A landscape with many peaks, sampled at points; each row gives a point and its height.
From any point a climber steps to the highest of the 2 points nearest to it. It stops when none of these is higher. Distance is the straight distance between rows; heights are no part of it.
K612 h=488: [-19  20  33  -2   1 -26 -12 -28   4  21  13  14  33  12 -14 -24  23 -10
  11 -19   0  -6  -5   1]
K6 h=169: [ 16   7  19  10   9  -2  28 -24  -1 -47  24 -29 -42   4 -36  55  -4 -17
  13  -8 -51  -5 -16  -5]
K797 h=353: [-52  12   8  38 -26 -35   1  -7 -18   4 -27   4  10 -14 -23  -2  41  10
  -7  -2  -9 -22 -49   0]
K302 h=237: [-20   5  -6  14  37   9 -15  -2  16  -6  29 -34  26 -50  11   1  -8 -19
  10 -30 -19   8  28 -32]
K230 h=436: [ -7   2 -47  13 -33 -16  -4  24 -16  10  15 -45 -26 -20 -25  35   6  15
   2  18   9  18 -27 -58]
K849 h=256: [  3  29  21  23 -14 -10 -21 -24  13  34  25 -18  34 -21  10 -28 -34  -9
  37 -20  -6  20  13 -13]
K954 h=410: [-11   0 -40  -4 -30 -27  17  10 -17  10  34 -47 -24 -39 -30  -1  -3   3
 -19  40 -12  27 -18 -33]
K125 h=399: [ 19 -20 -42  -7 -12   9 -14  28  -5  13  11 -20 -45  24 -26  72  -2  13
  -1  27  -8 -24 -32 -45]
K970 h=75: [-45  19 -22  22  -6  -8  21   5 -17 -16   6 -13 -28  25  13  10  20  -3
 -28   4  -5  -4 -32  24]
K61 h=372: [ -2 -17 -18   2 -40  15   6  17 -34 -16 -20   4  -4  40  32  27 -13  20
  -8  35  38  -3  31  46]
K390 h=279: [ -4  17   9  20 -36 -37  22 -17  18   1   2  -4 -19 -10  21  47   6 -26
   4   8 -24 -14 -53  19]
K961 h=456: [ 40  10  47 -34  46  -3 -47  25  12  28  11  35  17  -5  10 -16 -13  37
  -8   4   5   7  28  16]
K297 h=550: [ 16  19  10 -39   7 -24 -39   9  22  57  26  32  11 -19 -17 -64 -11  29
  18 -23  -2  -9  -9 -10]
K147 h=619: [  9  12   0 -30  -6 -18 -12   0   7  67   9  17  26 -24  12 -49 -26  29
   6   9   3 -16   0 -10]
K798 h=308: [ 10  -1  27  25   7   0  23 -35 -11 -17   5 -12  13  12  -9  37 -10  -1
   9 -17  -7   6  24 -16]
K494 h=408: [-20  10  13  -4   8 -45 -18 -16  20   7  25  -6  45  -5  -1 -55  11 -28
  41 -19   0 -16  -4 -28]
K180 h=545: [ 25  12   1   0  26   5  19  23   0  36 -13  -6  20 -41  50 -10 -37  17
 -14  26 -26  18  15   0]
K613 h=269: [  3 -25   1 -23  49 -20 -40  15   9  -7 -43  28 -11   8  16 -86 -13  -1
  12 -38  -1 -26  54  -7]
K820 h=292: [ 16 -22  27  -8  53  -6 -32  48   3   4 -58  34   3   0  29 -86 -19 -10
  -8 -19  -3 -14  43 -10]
K748 h=271: [-23   1 -18 -12  40  13 -11   0  23 -34  33 -16  -7 -40   0  -2  -5 -13
   3 -18  14 -15  12 -32]
K454 h=397: [-19  -4 -28  17 -28 -47  -8   8 -23   6  37 -52   3 -21 -33 -19  -6 -26
 -27  25 -21   8 -31 -41]
K956 h=294: [ 33 -27 -45 -35 -22  44  48  17  10 -16 -20 -15 -14 -18  27  56  -7  -4
 -15  22  -1  -7  -8 -11]
K649 h=306: [ 44 -26 -55 -25 -34  30  23  26   6 -27 -14 -19 -36   1  18  38  -5 -18
  13  28  22  -5   2 -15]
K271 h=497: [  5  -6 -27  12  -9 -15  15  13 -14   1  23 -40 -14   8 -29  64  -1  15
 -12   2 -18  -7 -11 -52]
K558 h=275: [ 35  20  28  17  15  61  -7  -9  14   8 -24  31   8  13  13 -12  -5  12
  32 -23  17  10   7  19]
K542 h=478: [  4   9  23 -44  34  12 -41  32  -5  42   0  44  22  -8  -7 -56   8  40
   5 -17 -22 -21 -17  -7]
K398 h=54: [ 32  19 -17  -2 -33  39  34 -29 -11   0 -31 -11  -2  13  24  15   6  21
   8   0 -22  17   1  26]
K845 h=111: [ -8  -2  24  26  18 -26 -23  -4 -15 -39  21 -16 -29  -3 -23  35  25 -12
  16  -3  16   2  -8  -5]
K240 h=147: [  6  13  34  18 -23 -10  28 -34   7   6   1  -3  34  23 -50  21   0  41
  -9  -8 -70  -4  23  17]
K262 h=336: [ 30 -22 -57 -16 -35  12   2  43  -8 -22  -3 -13 -44  26  -9  68  13   2
  16  40  10 -18 -19 -23]
K455 h=332: [  0  30  22   3  14 -30 -34  -8  25  10  32   3  35   6   9 -38 -21   1
  57 -17   5 -14  31 -17]
K679 h=196: [ -6   0  19   9  26  62 -30   3  -1  -9 -12  42  19  10   6 -35 -10   2
   8 -19  30   7  14  41]
K419 h=571: [  0 -27 -12 -22  -6  -1   0  11  -5  -6 -16   3 -24 -21  -6  18   7 -11
 -10   8  57   1   3 -22]
K628 h=580: [ 27   9  22 -49  14  17 -25  15  12  24  -5  47  -9   4   1 -33   8  28
   4   6  21  13   4  35]
K526 h=600: [-16 -33 -17   6 -18  10 -33  28   7 -30 -20   2  -4  32 -13  14 -18 -57
   0 -18  59   0  -2   5]
K52 h=364: [  1  -7   3 -15  44  -2 -13   2   7  20 -17  13  22 -23   9 -40   9   7
  -9 -12  18  17  19 -10]
K754 h=400: [ 28 -10  25  -7  17  41  14 -40  27   2   3  25  33  23   7  26 -12  -3
  11 -16 -30  -8   9  15]
K900 h=199: [ 16 -13   0   1 -33  -2  65 -33   2 -16   3 -27 -10   4 -49  54  -9  22
 -15  23 -47  -2   9 -20]
K800 h=342: [ 37  18  21  -7  19  42   1 -18   6  30   1  31  42  24  15   5   6  22
  19 -39 -18   3   2   0]
K947 h=95: [  4   7  23  31   2 -25  -1  -3  -1 -51  40 -38 -36 -15 -48  63  20   3
  13  13 -31   2 -13 -19]
K584 h=136: [-20 -17 -42  -1  -7  28  -3  24  -5   6 -36  16  -8  21  37 -36  -2 -13
 -28  -6  27  -1  -3  16]
K995 h=494: [-13  -3   6  -3 -21  14  -9  -4 -30  22  -9  30  -9  33  22   2 -17  29
 -12  30  19 -22  14  33]
K958 h=121: [-22  -7 -61 -17 -16  26  31  34 -18  -2 -31 -19 -24   3  39 -40  16  10
 -20  14  10   8  -5   7]
K229 h=163: [  5 -18 -21   7 -24  40   0 -15 -14 -42 -19 -10 -10  34   4  61  -7 -21
 -14  -2  11   4 -12  29]
K178 h=273: [ 44 -16 -21 -23 -14  52  37 -16  -6 -37 -21  -9 -27 -25 -11  60 -19   6
  -8  17 -16 -14  -2  -8]
K655 h=406: [-47  12  19  37 -20 -32  -6 -24 -13   6   2  -6  35  -9 -20  -7  38 -14
   8 -10   3  -8 -31 -26]
K469 h=293: [-30  -2 -26  13  24   5 -23  16  20 -19  13 -12 -43 -29   0  -3 -24 -29
  10 -20  34  -4  -2 -23]
K130 h=753: [ -3   4  17 -36   6  -2 -35  -6   1  33 -21  50   3  30  -4 -48  26  11
  11  -7  30 -11 -10  27]
K77 h=170: [-31 -20  16  27  14 -14 -19  30 -13 -44   7   5 -18  35 -32  26  19 -22
   3 -11  22 -10 -18   0]
K496 h=412: [-12  -9  25 -35  58  10 -30   1  -3   9 -11  32  27 -20  -6 -77  27  19
  10 -16  -9  -4  12   3]
K362 h=525: [ 11 -21  11 -18   8  -4   4 -13  17  -4  -7  13  16  -5   4  17   3 -27
   0  -2  53   0  12  -8]
K320 h=352: [-17  12  -2  22  -9 -25  15 -18  13   1  24 -30  -5 -28  -5  -3 -13 -28
  10  -2   3  12 -22 -15]
K382 h=236: [ 21 -14   4  -9 -12  19  52 -27 -10 -30 -16  -7 -26  -3 -22  59 -10  19
 -21  16 -31  -4   7  10]
K973 h=77: [-11  19  -3  12   9 -21   9 -15 -25   9  11 -23   2   4   2 -30   9  28
 -10   9 -15  39   6   0]
K472 h=310: [-23  22  15  34 -47 -34  10 -14 -10  10   1   4  13  -8  -3  34  25  15
 -23  21 -35 -16 -51  15]
K702 h=381: [-32   8 -43  12 -16 -59  -9   6  -3  11  29 -40   3 -26  -1 -29 -13 -44
  -4  -6 -15   9 -33 -23]
K841 h=240: [ 14   1  23  11 -14 -34  35 -24  11 -34  26 -13 -13   3 -15  43  12 -42
  11   7 -29  -2 -46  -1]
K20 h=101: [  1  21 -24 -13  -6 -17  23  -2   9  16  -8 -13  -7 -11  25 -19  25   5
  -1  10  17  40   3  10]
K10 h=102: [-28  12  27  38   3   8  26 -21   7 -13  11  26  19  34 -37  17  34   1
 -13  -8 -24 -19 -11  28]
K272 h=437: [ 27  18  39 -12  63   9 -29  26  23   5  26  20  24 -37  24  -9  -5   8
  14   5 -27  -1  43  24]
K979 h=321: [-16  10   1  31  18  -7  13   1  13 -12  12  -6 -30 -19  14 -32 -12 -25
  18  -3  20  -3 -15   2]
K111 h=110: [-11  10 -49 -15  -9   4  34  10 -11  -8   2 -21 -23  -8  28  -5  35  16
 -11  35   9  19   0   4]
K916 h=173: [  7  -4  18  21 -35 -19  58 -30   2 -29  -4 -22   1   5 -74  44  -2  33
 -23 -10 -63   3  24  -3]
K64 h=572: [ 22  31  -8 -20 -23   0  14  15   2  49   2   7  37 -33  27 -35 -25  27
  -5  38 -21   7   3   5]
K535 h=128: [ -2  20  29  20 -12 -21  29 -29   7  22  18  15  39  38 -23  14   5  15
 -10   2 -50   0 -13  17]
K678 h=165: [-20 -13 -20   7  16  48 -12   0  -3 -12 -10  18  -5  13  12 -18  -7  -7
 -23   1  17   6  -5  36]
K167 h=618: [  1 -31 -21 -24 -33   9   1  28 -16 -22 -36  11 -29   9   2  -6  10 -18
  -1  31  62   2  20   8]
K955 h=79: [ 25  30  -1 -12 -27  19  13 -10   5  31  -8  15 -10  11  34  -8  11  17
  23  11  -3  20   2  31]
K59 h=326: [ 21 -16  20 -15  35  20 -32  38   9  16 -44  35  23 -11  36 -42  -7 -10
 -16  -8  21  13  33  11]
K279 h=694: [  2 -21 -18   3 -30  10 -24  30  -2 -21 -55  17 -22  25   0 -22 -18 -37
   2  -6  69  26  18  20]
K282 h=253: [-39 -18  20  11  24 -14 -28   1  -8 -19  11   7  -8  30   0 -12   1 -11
 -11 -14  15 -30   5  18]
K283 h=584: [-18 -13   7 -13   0 -25  -8 -14   5  27 -17  19  15  25   1 -45  36  -9
   2 -32  21  -8 -20  -3]
K195 h=359: [-28  -5  29   5   6 -17  -7 -13 -20   8   3  16  -2  33   6  -8 -12   2
 -24  22  13 -28   2  45]
K159 h=46: [-38   4   4  12  20 -34  -1  -8 -39  -5  22 -19  13  17 -20 -47  24  24
  -7 -18 -20  13  13 -20]
K440 h=197: [  1  16  -8  18   2   8 -13 -20   2  12  31 -40  44 -54  19  -5 -37   4
   8 -28 -23  30  31 -34]
K326 h=464: [ 26 -19  19 -20  15  31  10 -19  27  12  -2  39  28  -4   8  13 -19 -17
  -5  13  21  -5   5  19]
K128 h=225: [ 14 -14  14  17  -9  20   0 -24 -10 -20  -7 -17  -9  37   4  54   2 -21
  -3 -30   8   3   4   0]
K98 h=116: [-22  -7 -30  11 -24  20  -5  17  -6 -19   4  -9 -46  25   6  39  10 -10
 -19   2  20  -4 -15  22]
K478 h=496: [ 40   3  25  -8  44  -9  -6  18  22  -1   0   0   3 -46  35   0 -31  -8
   4   3 -14  14  39   3]

Where does a climber stop that starts at each point below?
K584 => K279
K820 => K147
K900 => K271
K469 => K271
K947 => K130
K272 => K147
K613 => K147
K398 => K271
K98 => K279
